Each row is a point on a landscape with many peaks, with its height.
A climber steps from a point to the highest of its 5 nearest points, and stops where none of them is higher. Distance is the straight distance between rows; heights are no part of it.
K_852: [  6 -29 -48 -15  10   0  20 -35 -33   3  -8 -20  24  21   6 -14   1   4
  11 -15  46 -12  23   5   8   6 -12  -1   5   7 -13]  height 53.8
K_129: [-31  38 -18  -1  14  -7   8  28  11  23 -26  13  16  21   1 -19   4 -13
   7  31 -39 -11 -20  -8 -16 -16  20  40  10  10   7]  height 53.7
K_665: [ -3   6  -7  17   3  11 -21 -18 -20  11 -32 -33 -11  30   5  -3  11  18
  37   2  -4 -34  -9  14  -6   0  -1   5  10  -5 -23]  height 62.8
K_72: [ 14 -22  47   1  18 -23   1 -11  -3 -11  25  21 -10 -18  15  27 -18   4
 -15  -7  -1  44  10 -12   3  -4  -2 -15 -19 -12 -42]  height 58.1
K_63: [ 18 -28  -2 -27  -6  -2 -16  32  15 -24  21  16 -14 -23  10   5  -8 -21
 -20  28   5  19   4   0  -7   2   4   4  32  -2  18]  height 47.3
K_193: [-32  14  -6  27  12  -1   5  37   7  22 -20  -5   4  20  -7   5  19  21
  13 -11 -37  28 -22  -3   8  -3  -4   6   8  15  -6]  height 40.5
K_615: [ 11  -2   8  12   4   1 -55  20  -6 -24 -10 -28  33  17  -1 -37  -5 -12
  -2 -14   2  -8   7  -5  14  29 -20  25   4  15  14]  height 58.0
K_390: [-28  43 -21  12 -32  10  -2 -23 -17  21 -31   3  -4   7  -6  17   9 -13
  32  33 -32 -31   2 -17  15 -10  24  22  18  -4 -18]  height 62.4
K_86: [ 19 -12 -35 -32 -36  11 -29  -3  30 -35 -20 -16  -7 -10  -7 -16 -43 -26
   0   0  11 -26   4 -31  -5 -13   2   5  43  13  58]  height 28.7
K_664: [ 17 -31 -50 -31   1  -1   5 -37 -23 -20   3 -15   6  -2   6   6  -9  -4
   4 -12  56 -32  29 -12  16   9 -18  -9   9   9  10]  height 40.6
K_896: [ 19 -16  -4 -32  14   8  15  15  -3  -8   6   8   4 -42   0  12  16  -2
 -51 -10   0  21   8  -2  -5  -8 -11 -35 -11  13  15]  height 56.8
K_875: [  6  51  37  16  -9   6  47  30  14  32  17  19 -37  13 -18  21  15   6
 -10  -7 -20  12 -29  31  -5  14  14 -15  -5 -11  -7]  height 72.8
K_172: [-27   9  -2  19  -3  -8  -7 -15   1  24 -40  -8  -8  24  -8   6  16   2
  28   2 -10 -11 -38   8 -16  -7 -10 -11  10  -5 -14]  height 58.7
K_540: [-16   8 -11   6  -1  12  21   5  -3  30 -28  -7  -9  32  -1   5  41  20
  13 -30  -2   0 -11   2  -1  14 -10   9 -11  10   0]  height 44.8
K_761: [-17  16   4  12  15  14  24  21 -10  28  -2   8 -15  11 -10  14  20  32
  -9 -25 -19  22 -15  12  -3   7  -6 -20 -20   4  -3]  height 42.1
K_803: [  0  41  17  -2 -12   6  14   6   9  23 -20   8 -16   3 -16  31  19   8
  19  -6 -28  -4  -8 -21  11 -18  32   7   6 -27  -1]  height 47.4
K_116: [ 16  14  -2  -6  -4   4 -12  44  -4   2   2  17   1   1   3 -21  -6   8
 -17  28 -14  22  -7  -2  16  10   4  17   7  -6  28]  height 56.4
K_395: [  2 -20  -7   3   2  12   3  24   2 -15  25 -13  14   2  24  -7  -4  -4
 -10 -22  13  17  12 -14   1  10 -41  -6  -5  39   7]  height 62.6
K_597: [  2  18 -14   1 -11   1  11  -2  -7 -16  -6 -11 -12   2 -12  14  20  17
  18   3   0  -3   0  -3   9   4   3  -4  -4  -5   8]  height 59.8
K_406: [  4  -1 -37 -43 -28   3  -1  11   8 -25  10  11  -6 -18 -14   7   5   7
 -22  -7  18  -6  12 -34   0  -1   5   5   9   2  36]  height 38.3
K_795: [ -2 -12  21   0  23  13  48  -9   0   4  14   9 -13   6  -2  24   5   5
 -29 -17  13  26  17   8 -23  12  -6 -35 -29   2 -39]  height 48.3
K_226: [-44  48 -32  11  -3  -5 -14  14  11  20 -34  18  30  20  15 -12  14   5
  16  -4 -53 -36   7 -11  -8 -10   4  50  15   8 -16]  height 52.5
K_971: [ 10   2  18  -4  12   4  35 -22  -7   1   0   8 -17  20   0  31   7  10
  -5 -17  38   3  23   0  -9   3   7 -24 -21   2 -34]  height 43.9
K_929: [  7  41   1  -4  13   5  35  28   0  12  26  -5  -7   7 -13   5  21  19
  -9 -22  -8  19 -14   2  17   9  19 -11  -8  -2 -10]  height 35.7
K_404: [  8  18  53   2  -1  -7  15  26  -3  62  -8  45  -4  17 -27   7 -23  -1
   2   8 -12  25  -3  16  -3   2  28  27  15 -47 -17]  height 20.0
K_959: [-18   1 -35 -29  -6  13 -38  13   7   7 -29 -24  62  16  -3 -21  22  10
  20 -24  29 -33  28 -17   0   4 -24  25  -2  21  12]  height 49.3
K_310: [-39  43  -8  -5 -12   2   0   1   1  24 -23  14   3  21   3  -8   4 -28
  18  34 -46   0 -50   8 -18 -10  36  21   5  -7 -16]  height 57.1
K_797: [ 15 -52   4  13  11  -5 -11  -8  16 -18  61 -18  27  -9  24 -52 -48 -34
 -21  -5   2  17  15  28   4   0 -45  -1  -3  17  27]  height 57.5
K_325: [  6  34  38  11   6   5  44  21  14  45  13  33 -23  19 -25  51  -2  11
  -7 -19 -19  15  -8   4  -8 -15  12  -9   1 -28 -24]  height 12.6
K_168: [-48  59 -27  -6   4  -6  -9  32  20 -14 -35  -7  41  18   1  -5  14  -1
   4  10 -44 -34  11  -6  -3  -2  15  39   1  16   1]  height 49.2
K_61: [-28  16  16  36   5   3  27  45   4  58  11  27  -8  29   2  -7   7  25
 -16  -5 -37  39 -29  20 -20   3 -17   3 -12   5 -12]  height 48.6
K_249: [ 14 -10 -16   0   1   1  -3 -30 -16 -12 -10 -23 -13   4 -15   1  22  16
   6  -2   7  -6  -3  -1  17  13  -8  -9  -6  10 -15]  height 64.8
K_13: [-36  42  -8 -15 -13 -14 -27   2 -14  -7 -23   8  40  12   1 -14 -20 -33
  -2  53   5   3  -1   3   8   8  56  27  -1  22  16]  height 70.1
K_799: [ 20 -50  17   6  -2 -14   9 -15   7 -20  50   3   2 -41  11 -15 -31   5
 -10  26  -1  17  -4  29 -17 -16 -22 -21 -21   5  -4]  height 67.7
K_484: [ 18  -6  10  -2 -13 -15 -14   7  -9  -8  -8  -7  -3 -12 -12  -2  -6   0
   3   7 -17   2 -12  -4  19  -4  23   4  17 -11   4]  height 50.1
K_773: [-29  19 -38  35  -3   0 -32 -14 -25  26 -34  -1   6   8   6 -14  30   4
  39  12 -21 -52 -11   3  -5 -10  -7  32  15  10 -22]  height 59.7
K_630: [ 12 -22  44  41  15  -5   7 -27  -9 -10  43  -4  -7   2  13  -7 -28  -5
   6 -15   6  28   0  26 -10  -8  -2 -19 -17 -16 -44]  height 68.7
K_144: [ 14 -51   5 -30   9  -2  18 -21  -2 -30  30  -8   3 -29  11  -5 -10  -6
 -10  -6  22  13  18  29 -13  -2 -21 -28 -24  -2   1]  height 66.8
K_751: [  1  29 -16 -14 -17   5 -38  20   9 -14 -12  11  16  -3   9 -39 -14 -38
   4  35  10   8   3  -6  16   9  47  10  29   7  30]  height 40.7
K_101: [ 38 -40  -8 -13 -15 -16  -3 -62  -2 -11  10 -29 -13   0 -17 -10   4  -6
  -6 -18  35 -18  20  17  -1 -10 -13 -16  18 -10   7]  height 70.2
K_256: [ 23  15  44  23  -2   9   2  10  11  19 -34  15 -27  12 -23  17 -11   3
  11  -1 -12   7 -14  11   3 -14   7   6  -2 -27 -13]  height 40.8
K_668: [ 16 -15  31 -25  13 -16  28  -8  -4  -6   6   7 -20 -33   1  33  -5  11
 -27  -1   8   6  11 -16   0   7   6 -34 -25   6 -13]  height 59.4
K_338: [-22  12  24  26  17  23  46   6  -8  36 -12   4 -19  18  -4  50  13  -2
  -3 -33   0  17  14  19 -17  22 -17 -35 -32 -23 -25]  height 69.0
K_329: [ 12 -11  35  10   3  -5 -11 -19  -2 -12   2 -15 -36  11  -3   8   3   1
  22 -27   5  17  -2   7  10 -12 -19 -12  -5 -12 -15]  height 70.9
K_363: [ -4 -32  -9 -14  20  18  10  12  11 -13  18 -25  36 -15  13  -9 -11 -20
 -29 -12  32   8  22   3  -8  -6 -57  -7 -28  23   8]  height 58.8
K_180: [-12  31   2  -2 -14 -12  15  29   0  42  -2  16 -11  29  -5 -12 -10 -17
   4  38 -33  16 -23  20 -22   7  29  38  -9  -7  17]  height 54.7
K_313: [ 17 -37 -29 -41 -10  -5   3 -31  -9 -12  -6 -12 -10 -29  -2  14  -3   2
 -21 -12  38  -5  -6 -20  -1   7  -8 -23   1  12   3]  height 53.3
K_600: [ 16 -10  17  -7 -10 -16   4   0  -3  12 -16   8 -40   3 -11  35   0  24
  11 -12   1  14  20 -19   0   0  12  -4  12 -28  -8]  height 22.2
K_271: [ 26 -41   0 -11  10 -10   2 -27  -1 -13  29  29   7 -40  18   2 -19  -8
 -20  18   8  10 -18   2 -17  14 -22 -25 -18   3  14]  height 71.1
K_96: [  9 -22 -29 -27 -26   1 -34   2   9 -34   1   7  -7  -8   5 -14 -15 -18
  15  -6  22  -9  20 -31  10  -2 -18  14  38  13  40]  height 70.8
K_429: [-10  29 -14  -7  24  19  14  37 -18  16   5 -11   8   0   0 -16  18  26
 -19 -14 -13   5  20 -22   4  19 -16  -7 -14  21  14]  height 37.0
K_450: [  8 -36 -14  -5 -15 -15 -37 -32   3 -24  -3 -45   3 -11   1 -37 -13 -14
   7   2  20 -38  17  -6  18 -17  23   1  39  -4  31]  height 31.4
K_458: [-14   6 -38 -12  -3  20 -18  14  -6  -4 -29  -6  33   2  -9 -11  20  30
   1 -22  24 -11  18 -26   0  14  -4  13 -15  10  29]  height 45.1
K_221: [ -9  22  -1   9  34  -3  35  38 -10   1  31  11  -9  -9  12  10   5  12
 -26 -28  -9  24   1  15 -18  -3  -9 -41 -30  11  -7]  height 37.6
K_510: [-13  10 -25 -11 -20  10 -34  -1  -3 -21  -5 -12   9   0  -3 -26   9  -7
  12  16  12  -2  14 -19  23  -2  17  15  20   1  39]  height 40.9
K_985: [-24  14  21  18   9   5  36  13   5  64 -29  21 -22  36 -19  27  34   9
   1 -37 -15 -18 -13  22 -16  13 -14 -10 -16  -8  -9]  height 9.9
K_899: [ 24  16  36  -1  20 -17  37  -8   4  -8   7  10 -20 -22  -6  24   5  14
 -23  -9   5  17   4  -1   3  -4 -14 -30 -32  15 -19]  height 54.6
K_866: [ 38 -34  36  -5  10 -22 -18 -40  -6 -36  34 -18 -25 -11  -3  -5 -33  -9
 -14 -11  19   0  18   4  16  -5 -10 -18  13  -8  -6]  height 65.3
K_905: [ 11 -29 -36 -23 -13   1 -22 -19  -3  -7   3 -16  17  -2   3 -12   5 -19
   4 -11  43  -5  15 -14  -5   7 -17  -7  11  -3  47]  height 72.2
K_35: [ 13 -43   0   9  19  -6   3 -18 -15 -20  39 -17   5   8  26 -31 -13  -1
  -2  -5   3   4  -7  28  11  16 -10 -17   5   4   0]  height 67.1
K_426: [  3  -6  49  29  13  10   5 -10 -19  16  19   8 -13  24  22  17 -31   1
   1 -11  -1  31  -5  26 -11 -11  -5 -11 -30   5 -26]  height 66.1
K_38: [  5   0 -30 -17 -32  14 -29 -32  -4 -34 -19  -6  -5  -9 -24   8   2   7
   0   3  24 -44  18  -9  14  -3   7  -4  20   3  17]  height 30.3
K_853: [-30 -30  11 -15  20  12  50  -7  23 -18  46  21  13 -53  14  -3 -22   8
 -48   4  -1   5 -10   1 -24   3   1 -41 -51   8  -2]  height 54.5
K_238: [ -5 -17 -44 -19 -25  18  -9  12  16 -17 -15 -18  26   9   8  -4   2   3
  12 -28  41 -27  18 -11 -25  -1 -41  14   3  17  33]  height 45.7
K_826: [ -8   5  54  26   6  -4  17  12  -1  57 -21   8  -7  27 -17  31  14 -16
  19  -6 -19  24 -32  15   3  -4 -14  -9 -16 -44 -11]  height 25.0
K_244: [ 18  31  17   0   3 -12  29  24  11 -17  15   7 -13 -31 -20  32  11   9
 -26  -3 -16  -4 -20 -13   0   0  24 -14 -22  -3 -12]  height 43.2
K_219: [ 11 -14 -29 -15  -4  12  -4  22  18   5  -4 -27  53  11   3 -19   0  14
 -12 -36  37 -15  35  -5  -5   4 -41  37 -16   3  29]  height 48.4
K_525: [-45  63 -28 -10 -12  16   6  -9  11  -9 -36   0  18  10 -11   8   9  -4
   8  23 -27 -24   9  -5  11  -1  43  11   2  24  17]  height 54.9
K_794: [ -8  29   0  17 -21   3 -15 -19   5  -1 -47  -5 -11  17  -9  16  12  17
  16  11  -1  -6  -7  -3  23 -22  32  30  14 -12 -21]  height 69.5
K_771: [ 18 -22 -20 -35 -31   8 -10  21  24 -22  -4   7   4 -14  15  15  -5 -28
  -5 -14  20   3  13 -32 -19  -8 -16  13  22  11  30]  height 33.3
K_958: [ 31 -34  39  16  -8  -9  -4  15  -3  -1  37  30 -23 -50   8  37 -28  10
  -5  24  -6  22   8   1 -22  -8 -10  -9 -18 -13   3]  height 57.9
K_573: [ 25  -1  20 -15  30 -18  17   6   5  -2  34  15  -3 -56  -8  26  -5  26
 -43 -12  -7   6   1   2 -13  -6  23 -39 -42  10  -8]  height 57.3
K_920: [ 36   3  47   9   5 -11  -6  18   3   1  -2  10 -34 -11  -9  36 -13  14
 -22   4  11  10   7   1   3  -8  10  -3   0 -31 -25]  height 35.0
K_181: [-10 -28 -30  -4  -3  -5 -44 -41  -2  -2   7 -55  35  13  -2 -50 -12 -15
  12 -27  30 -36   6   0   5   6 -21  19  35  38  28]  height 3.1
K_745: [  0 -29  -4   3   9   5   9 -11 -24  -7   2 -20 -19   9   9  -7  15  16
  -8 -11  10  20   8   3  24  10 -15 -23 -19   4  -5]  height 66.7
K_651: [  1  23 -14 -11  -7  -1 -19   2  -5  -9 -12   2  -3  13   4 -23  -8  -2
   6  26  -2  -4 -17   2  22   4  35  17  33   5   8]  height 55.6
K_473: [-22  50 -19   0  12   6  14  33   2  30   8   1  11  17  -3 -18  36  34
  16 -34 -19  -2  -6  -8  -7  10  -8   8  -9  12   1]  height 39.5
K_469: [  4 -21   7   6  20  -1  15   4   2  -8  41  17   5 -31   3   9  12  17
 -12  15   2  24   0   2 -28  -2 -25 -32 -39   9 -12]  height 65.6
K_209: [ 21 -18 -29  -4  12   0 -16  12  -3 -23  -5 -13  19   7  -3  -3   2   5
 -10 -13  18  -3   8 -20   1  11 -36 -15  17   0  26]  height 56.0
K_629: [  5 -34 -26 -23  21  12  43 -35 -13  -7  26   7  13  -5  19 -12   0   5
 -20 -17  29   6  15  17   5  20 -29 -11 -23  17 -29]  height 72.3
K_865: [ 26 -55  22   2  -7 -14  18  -6   2  -8  46  28  -1 -56  10  26 -42  -5
 -14  37  -3  15   1  -1 -21  -5  -2 -30 -37   2  13]  height 70.7
K_483: [  0  36  47  23  15   1  38  17   4  23   0  -2 -36   0  -7  53  15   9
  -4 -35  -8   2   5  -2  -7  -5   0 -37   2 -29  -8]  height 23.7
K_978: [-32  50  -7  15  -5  14  12 -17   4  29 -22  17  -3   7 -21  28  21  23
  33  -8 -29 -40   1 -19   7 -26  37  19  -1 -23 -18]  height 55.0
K_307: [-22  18   7  -1   0  15   3  -7  -6  25 -28  -2 -23  23 -19  23  26  14
   1 -25  -1  -6   8  -2 -10 -12   8  -6 -18 -11 -29]  height 72.1
K_740: [ 13 -31 -10 -30 -28   4 -35  11  30 -18  21 -14  20 -11  12 -11 -32 -34
  -2  -5  26 -23   0 -29 -21 -11 -35   1  39  20  49]  height 26.2
K_414: [-23  40   6   2  -7   9   7 -17  -6  30 -20  14 -16  13 -28  37  22  -4
  24 -24 -27 -37   4  -9  15 -25  24   9  -3 -39 -15]  height 45.5
K_253: [  0   6 -17  14  11 -10 -33  14  -6  -1 -13  -8  13   4  17 -26   6  17
  18  16 -16   3 -18   2  15  19   6  11  13 -12  13]  height 67.4
K_48: [  7 -47  43 -12   8  -7   3 -48   5 -25  26  19  -5 -39  17  29 -38   9
 -18 -11  27  32  34 -14  -1   3  -5 -28 -13 -10 -30]  height 53.4
K_250: [ 29 -52 -10 -27  13  24 -12  -2   8 -27  40 -34  34   4   6 -14 -20 -39
 -21 -27  39 -11  19  -7 -12   2 -52  11   9  25  13]  height 43.1
K_677: [ 20   0  12 -11 -16  -6 -19  11  -4 -21   6  -3  -5   0 -15  -5   6 -21
  -1  21  19   2  -8  -2  16 -11   3 -10  13  -4  24]  height 46.9
K_832: [ 14 -51  21 -16 -25  -7 -10 -40  16 -33  36  13 -11 -55   6  16 -14 -11
 -51   6  16  10 -13 -15   5 -17 -16 -33 -20   8   3]  height 66.9
K_804: [ 43 -19  47   8   0 -21 -14 -17   5 -16  17 -13 -28  -7  -3  13 -21   2
   8  -1   6   4   6  -3   9  -9   7 -10  15 -20 -12]  height 59.2
K_229: [  6   0 -16 -20 -30  -2 -27  26  18 -37  -3  -1  10  -1  -5  -6  -3 -21
  -3  30  17  14   8 -16  -2  12   4  23  22  11  32]  height 21.1
K_210: [  0   2  32   3  33  17  31 -15  -9   4 -11   6 -31  32 -15  31  16  10
  -1 -34   7   8  24  -3 -16  12  -1 -26   1 -28 -39]  height 34.2
K_40: [ -6  -4  -4  27   8  -2   1  32  -1  19  -9   4   2  23   5  -9  -5   4
  10  14 -38  24 -45  10   5  10   4  15  -2  17   2]  height 39.6
K_991: [  4   7 -26 -13 -28   9   4  25  20 -29  -3  -5   0  -2   2   0   3 -11
  -4  17   3   3   3 -16  19   1  34  23  32  -8  26]  height 38.6
K_68: [ 37 -31   7  13  15 -19  -7 -26 -14 -15  29  -9 -20   1  10   1 -10  -5
  -8  -5   4  10   3  29   5   6 -28 -38  -3  -8  -6]  height 67.0
K_77: [-16   8  36  26   7  -1 -13  -8   4  47 -25  18  -3  17   1   9  24   2
  19 -11 -20 -14 -39  14  -5 -26  -7  20  18 -36  -3]  height 29.1
K_798: [-58  50 -16  -2 -17  -5 -15 -29   2  -6 -43  20   5   6   0   0   5 -48
  17  52 -34 -24  -5  -8   2  -9  44  24   8  12   0]  height 59.0
K_768: [ -9   2 -10   9 -12  11 -38  15  31  -9  -4 -31  49   6   7 -23  18  -8
  16   0   5 -24  16  -8  13  12 -36  34  -8   7   9]  height 51.5
K_532: [ 26 -34  -7 -17   1   4   5 -51 -17 -14   9 -28   2  14  -1   7 -17 -11
   8 -30  21   3  14 -14  -1   1 -16 -20 -14 -12 -22]  height 65.2
K_672: [-18  26   8  23  -9   2 -10 -11   2  35 -53  19  -6   9  -7  -1   7 -32
  36  24 -20 -28 -16  14 -14 -27  23  22  28 -36 -24]  height 51.9
K_904: [  9 -24  17  13  24 -15  -4 -29 -12 -11  15 -20  -8  18   9   0 -16  10
  -5 -13   3   4  -7  22   9   7 -14 -23 -17  -3 -24]  height 67.6
K_417: [  9 -24  21  18  29 -12  18  22   3  -8  36  23   2  -4  10  -6 -14   7
 -22  26 -10  32 -11  19 -12  -3 -12 -19 -26  -4   5]  height 66.0
K_693: [  6 -52   3   3  -4   6  32 -41   5 -12  40  12   9 -28  34 -27 -26  -7
  -9   3  11  20  10  33 -12  -1 -14 -35 -14 -20 -42]  height 65.0
K_196: [ 30 -40  -8 -45 -24 -14  -9 -40  -6 -36   7  -9  -6 -22 -14  15 -21  -8
  17 -14  17 -14   7 -15  -8 -12 -25 -11  13  10   5]  height 61.1
K_381: [ -6   8  46   2  17  -4  34  38 -16  48  -7  43 -24  11 -25  48  -8 -17
   3 -23  -4  30  -1 -26  -6  -6  27  -8  12 -32 -19]  height 4.0
K_88: [-47  33 -40  16 -13  16   2  14  -7  14 -32   2  -5  12  -9 -14  23  21
  32   4 -31 -48   2   4  10  -7  18  46   9  12 -19]  height 55.9
K_385: [  0  13 -21  22  -7   2 -22  -9 -16  15 -25 -12  -8  10  15 -31   5   4
  28   9 -32 -33 -35  18   0  -6  19  13  29  -7 -11]  height 63.2
K_610: [ 20   1  22  34  25 -12  21  24   1   0  37   8 -26 -15  10   1 -10  23
 -31  31  -8  21 -17  29 -24   4   2 -24 -26  -2   4]  height 62.5
K_764: [-16 -53 -10   4  19   3  27  -3  10 -28  54  32  22 -37  31 -18 -36  -1
 -13   7   5  15  18  35 -24   0 -25 -22  -5  -3   4]  height 64.9
K_161: [ 10 -15 -21  -5 -11  -1 -48   1  18 -23 -11 -35  20   7  -8 -59 -10 -12
  11 -12  16 -27   5 -11  16  19  -3  11  31  19  26]  height 30.2
K_456: [ 19   9   7 -15   9 -14  10  14   5  -6  12   1 -10  -8 -16  15  14   9
 -24  28 -19  18 -10  -6   9  -5  11  -5  -8 -16  -3]  height 48.5
K_171: [ -9 -30 -40 -19   4   0 -22 -21 -26  -3  13 -23  28  18  19 -41   0 -14
   5 -16  34  -2  20   2  10  14 -34   2   5  38   5]  height 45.2
K_765: [ -7 -16 -36  14 -18  -1 -21 -25 -21   2 -30 -19  -2   8  14 -24  21  25
  23  -3  13 -18 -14   2  13   1   7   5   8   6   3]  height 66.6
K_291: [-35  28 -34  12  18  10 -33   5  -8   6 -12   2  29  31  33 -31  19 -10
  33  29 -34 -28  -1   0  -1  -4  -2  40  35  21 -16]  height 56.9
K_451: [  9 -18  13  38  28  -3  -3  14  -9 -13  22 -13   5  17  14 -21  -7   7
 -11  16   8  44 -23  20   6   8 -21 -24 -15   9   5]  height 66.5
K_214: [ -5 -45  22 -15  -8   5   2  -9  22  -3  43   4  -1 -90  -1  20 -10  -1
 -39  11  -5  13  -8  -9 -22  -3  13 -23 -41  19   8]  height 64.2
K_792: [-15   4 -26  14 -23  -2 -40 -21 -10  -3 -28 -14   6   4  10 -25   0  -1
  29  15  -9 -36  -5   2  15   8  25  19  23  -5 -10]  height 63.9
K_343: [  4  -5  32  17  16   9  -8 -28 -17  20 -21 -14 -14  12  -8  18   2  -7
  36 -19  19   4 -14  15 -14  -6  -8   1  -8 -20 -27]  height 61.9
K_477: [-14  71   3 -18  -6  -3  39  25   7  -5   1  16 -23   4 -22  15  -3   5
   6   5 -26  -3 -21   7   8  11  43  -1  -7  -8  12]  height 42.0
K_185: [ 15 -29  43   2   2 -20  25   7 -10  -8  22  24 -25 -48  -7  33 -14   9
 -26   2   3  22   0 -15  -2  -4   6 -29 -33  -3 -16]  height 72.6
K_208: [-29  28 -44   5  -9  -3 -20  13  11  20 -18 -22  43  11   8 -28  33  33
  24 -36   7 -18  21 -19  10  -3 -13  18   0  13   2]  height 49.1
K_632: [ 21  -8  13   0  24 -13  10  10 -14  -5  13  -1   1  -7   7   2  12   7
 -17   2  11   5   1  -3   3   0 -17 -31  -8   7   2]  height 63.8
K_202: [ 10 -24 -28  -6  30   8  18   3   9 -17  26 -10  13  -7   8  -6 -19  -5
 -26 -10   9   5  16  12 -14  12 -41 -25 -18   9   6]  height 64.0
K_557: [  4 -18   3  16  11  -8 -26  33   7   8  10 -17  18   3  18 -33  -9  19
 -11   3   0  10 -15   5  13  19 -32  14 -11  11  23]  height 65.7
K_360: [ -4  18  -9 -12 -15  15 -34  36  12 -14 -18 -13  38  13  -3 -49 -17 -36
  18  26   5 -11   2  -4   8  10  16  32  28  -1  35]  height 28.6
K_641: [ 16   1  56  24  25  -4  13   5   0   4  13  20 -28   5   3  47 -12  15
  -9 -24   1  21   3  -2 -17 -22  -5 -18  -6 -24 -24]  height 45.4
K_165: [ -2  38 -14 -18  -5  -3  11  48   0   0   1   9  -8  16  -3  -5 -18 -12
   6  56 -14  33  -9  -1  13  14  38  40   0   3  19]  height 49.6
K_373: [ -9  39 -22 -34 -15  -9  15  17   9 -26   4 -14 -10 -14 -31   0  16   6
   3   2   8   7  19 -23  13  -7  25   3   4  -4  14]  height 50.3
K_262: [  6 -18 -62 -18   0   7 -18 -30 -22  -7 -16 -17  21   4   5 -18  10  -3
  13  -1  57 -12  21   5  15  -3 -12   8  11  23  15]  height 48.0
K_127: [-19  24 -35  15   5  12 -33  22   8  -5 -28  -3  31  13  -3  13  25   5
  16   8 -18 -10   2  -7   6  13  18  31  12  30   8]  height 45.6
K_607: [ 23   6  33  14  -1 -10 -30 -22  -5   0 -18  -2 -23   5 -21  -3 -20  -2
  21  11  -8 -10 -13   0  14   9  29  10  26 -17  -7]  height 41.0
K_620: [-36  29  -5   9  -9   6   1 -31   0   2 -39  10  -9   4  -3  24  13 -31
  18  48 -35 -38  -9 -11  18 -31  45  35  15 -17 -12]  height 59.3
K_267: [ 17 -21 -25  -6   2 -17 -23 -19 -18 -23 -12 -36  -8  19   4 -26  -6  -9
  11   8   2  -7  -7  15  19   5  -7  -9  28   3  24]  height 54.8
K_547: [ -2 -28  26 -12  -1 -10  22 -35   5 -14  15  19  -8 -23  -6  20  -6 -13
 -35 -11  26  19  12  -4  -1   1  -1 -25 -23  12 -21]  height 52.9
K_65: [  4 -10  54  27  13   5  24   1   6  30   2  28 -14  28  -2  18   8  11
 -17  -9  -1  14 -30  30 -12   1 -19  -1 -10 -16  -9]  height 45.8
K_312: [-22  33 -28   9 -21  19 -21 -36  -5  -8 -32  15   1  -3  -4   8  18  -2
  25  21 -16 -28  23   0  18   4  20  29  20   9  -8]  height 62.3
K_770: [-32  40 -19   1  -6   0 -24  26   5  -4 -17   6  54  14  22 -37  -1 -27
  24  31  -1 -18  -5   5   1   2  23  57  18  13  -2]  height 58.4
K_254: [ -3  51  12  -2  -1  -3  25  27   6  18  -3  17  -3  33 -26   8  29  17
   1  16 -42  12 -30   6   6  -1  38  26   1 -13  -6]  height 49.4
K_688: [-16  41 -34  -9 -17  14 -26  28  24  -1 -24   0  27   5 -13  -6  19   1
   2  -2  15 -15  25 -20  13   5  15  48   8  19  29]  height 40.1
K_149: [ 28 -31  -3  -6   1  -1 -14   2   6 -27  30  -7 -10 -23  15 -26 -21 -22
 -20   3  17   9  -2   4  -3   2 -43 -19  15   7  27]  height 64.5
K_227: [ 21  36  49  31  -8 -27  26  35  -5  30  16  26 -23 -23  -1  22 -28   8
 -18  21 -33  18  -5  16  -6 -16  33  19 -12 -13  -6]  height 34.9
K_956: [-18   0 -20  21  -7  14 -10 -15 -27  10 -32   1  12  16   8 -20  29  13
  39  11  -2 -27  -2  -6 -19   5  10   4   0  17 -14]  height 62.9
K_775: [-28  63 -22 -12 -20   5  27   8  23  16  -9   8 -19   8 -16  -8  21   3
   6  -2 -35 -15  -6 -21  11 -13  35  16  -6  11   7]  height 48.2
K_563: [-22  -9 -24  14   2 -23 -44  -9  -9   9 -14 -26   9  -9   8 -44  14   9
  19   8 -12 -22   7  -3   7   8   1  23  23  15  11]  height 72.5
K_195: [ 10   8  36  30   2   3  21  22   8  31   4  12 -21  16  -8   8  -1  -6
  -4  15 -18  28 -30  16 -10   2  -2 -10  -6 -15 -14]  height 71.0
K_358: [  6  24  11   8 -32  -5   3  12  -4  16 -21   8 -16  17   0 -15   8   2
   7  28 -27  22 -30  -5   2   6  21  11  12 -24  -6]  height 51.4
K_498: [  1 -52  33 -10  15   6  25 -53  -1 -12  18  25   1 -40  30   7 -14  -3
 -15 -33  28   3  25  14  -9   7 -13 -20  -8 -20 -49]  height 58.5

Call two points neighbours if one is among the 5 nearest of the other. Go from one point of each pair to the other, from neighbour to neighbour, staying as high as possible. Name the lowest point that can't be avoided.
K_329, K_307 => K_343
K_271, K_185 => K_865
K_13, K_329 => K_798
K_338, K_307 => K_795
K_563, K_271 => K_557
K_185, K_629 => K_144

For each start below, name the point where the climber stops.
K_959 => K_563
K_208 => K_563
K_373 => K_329
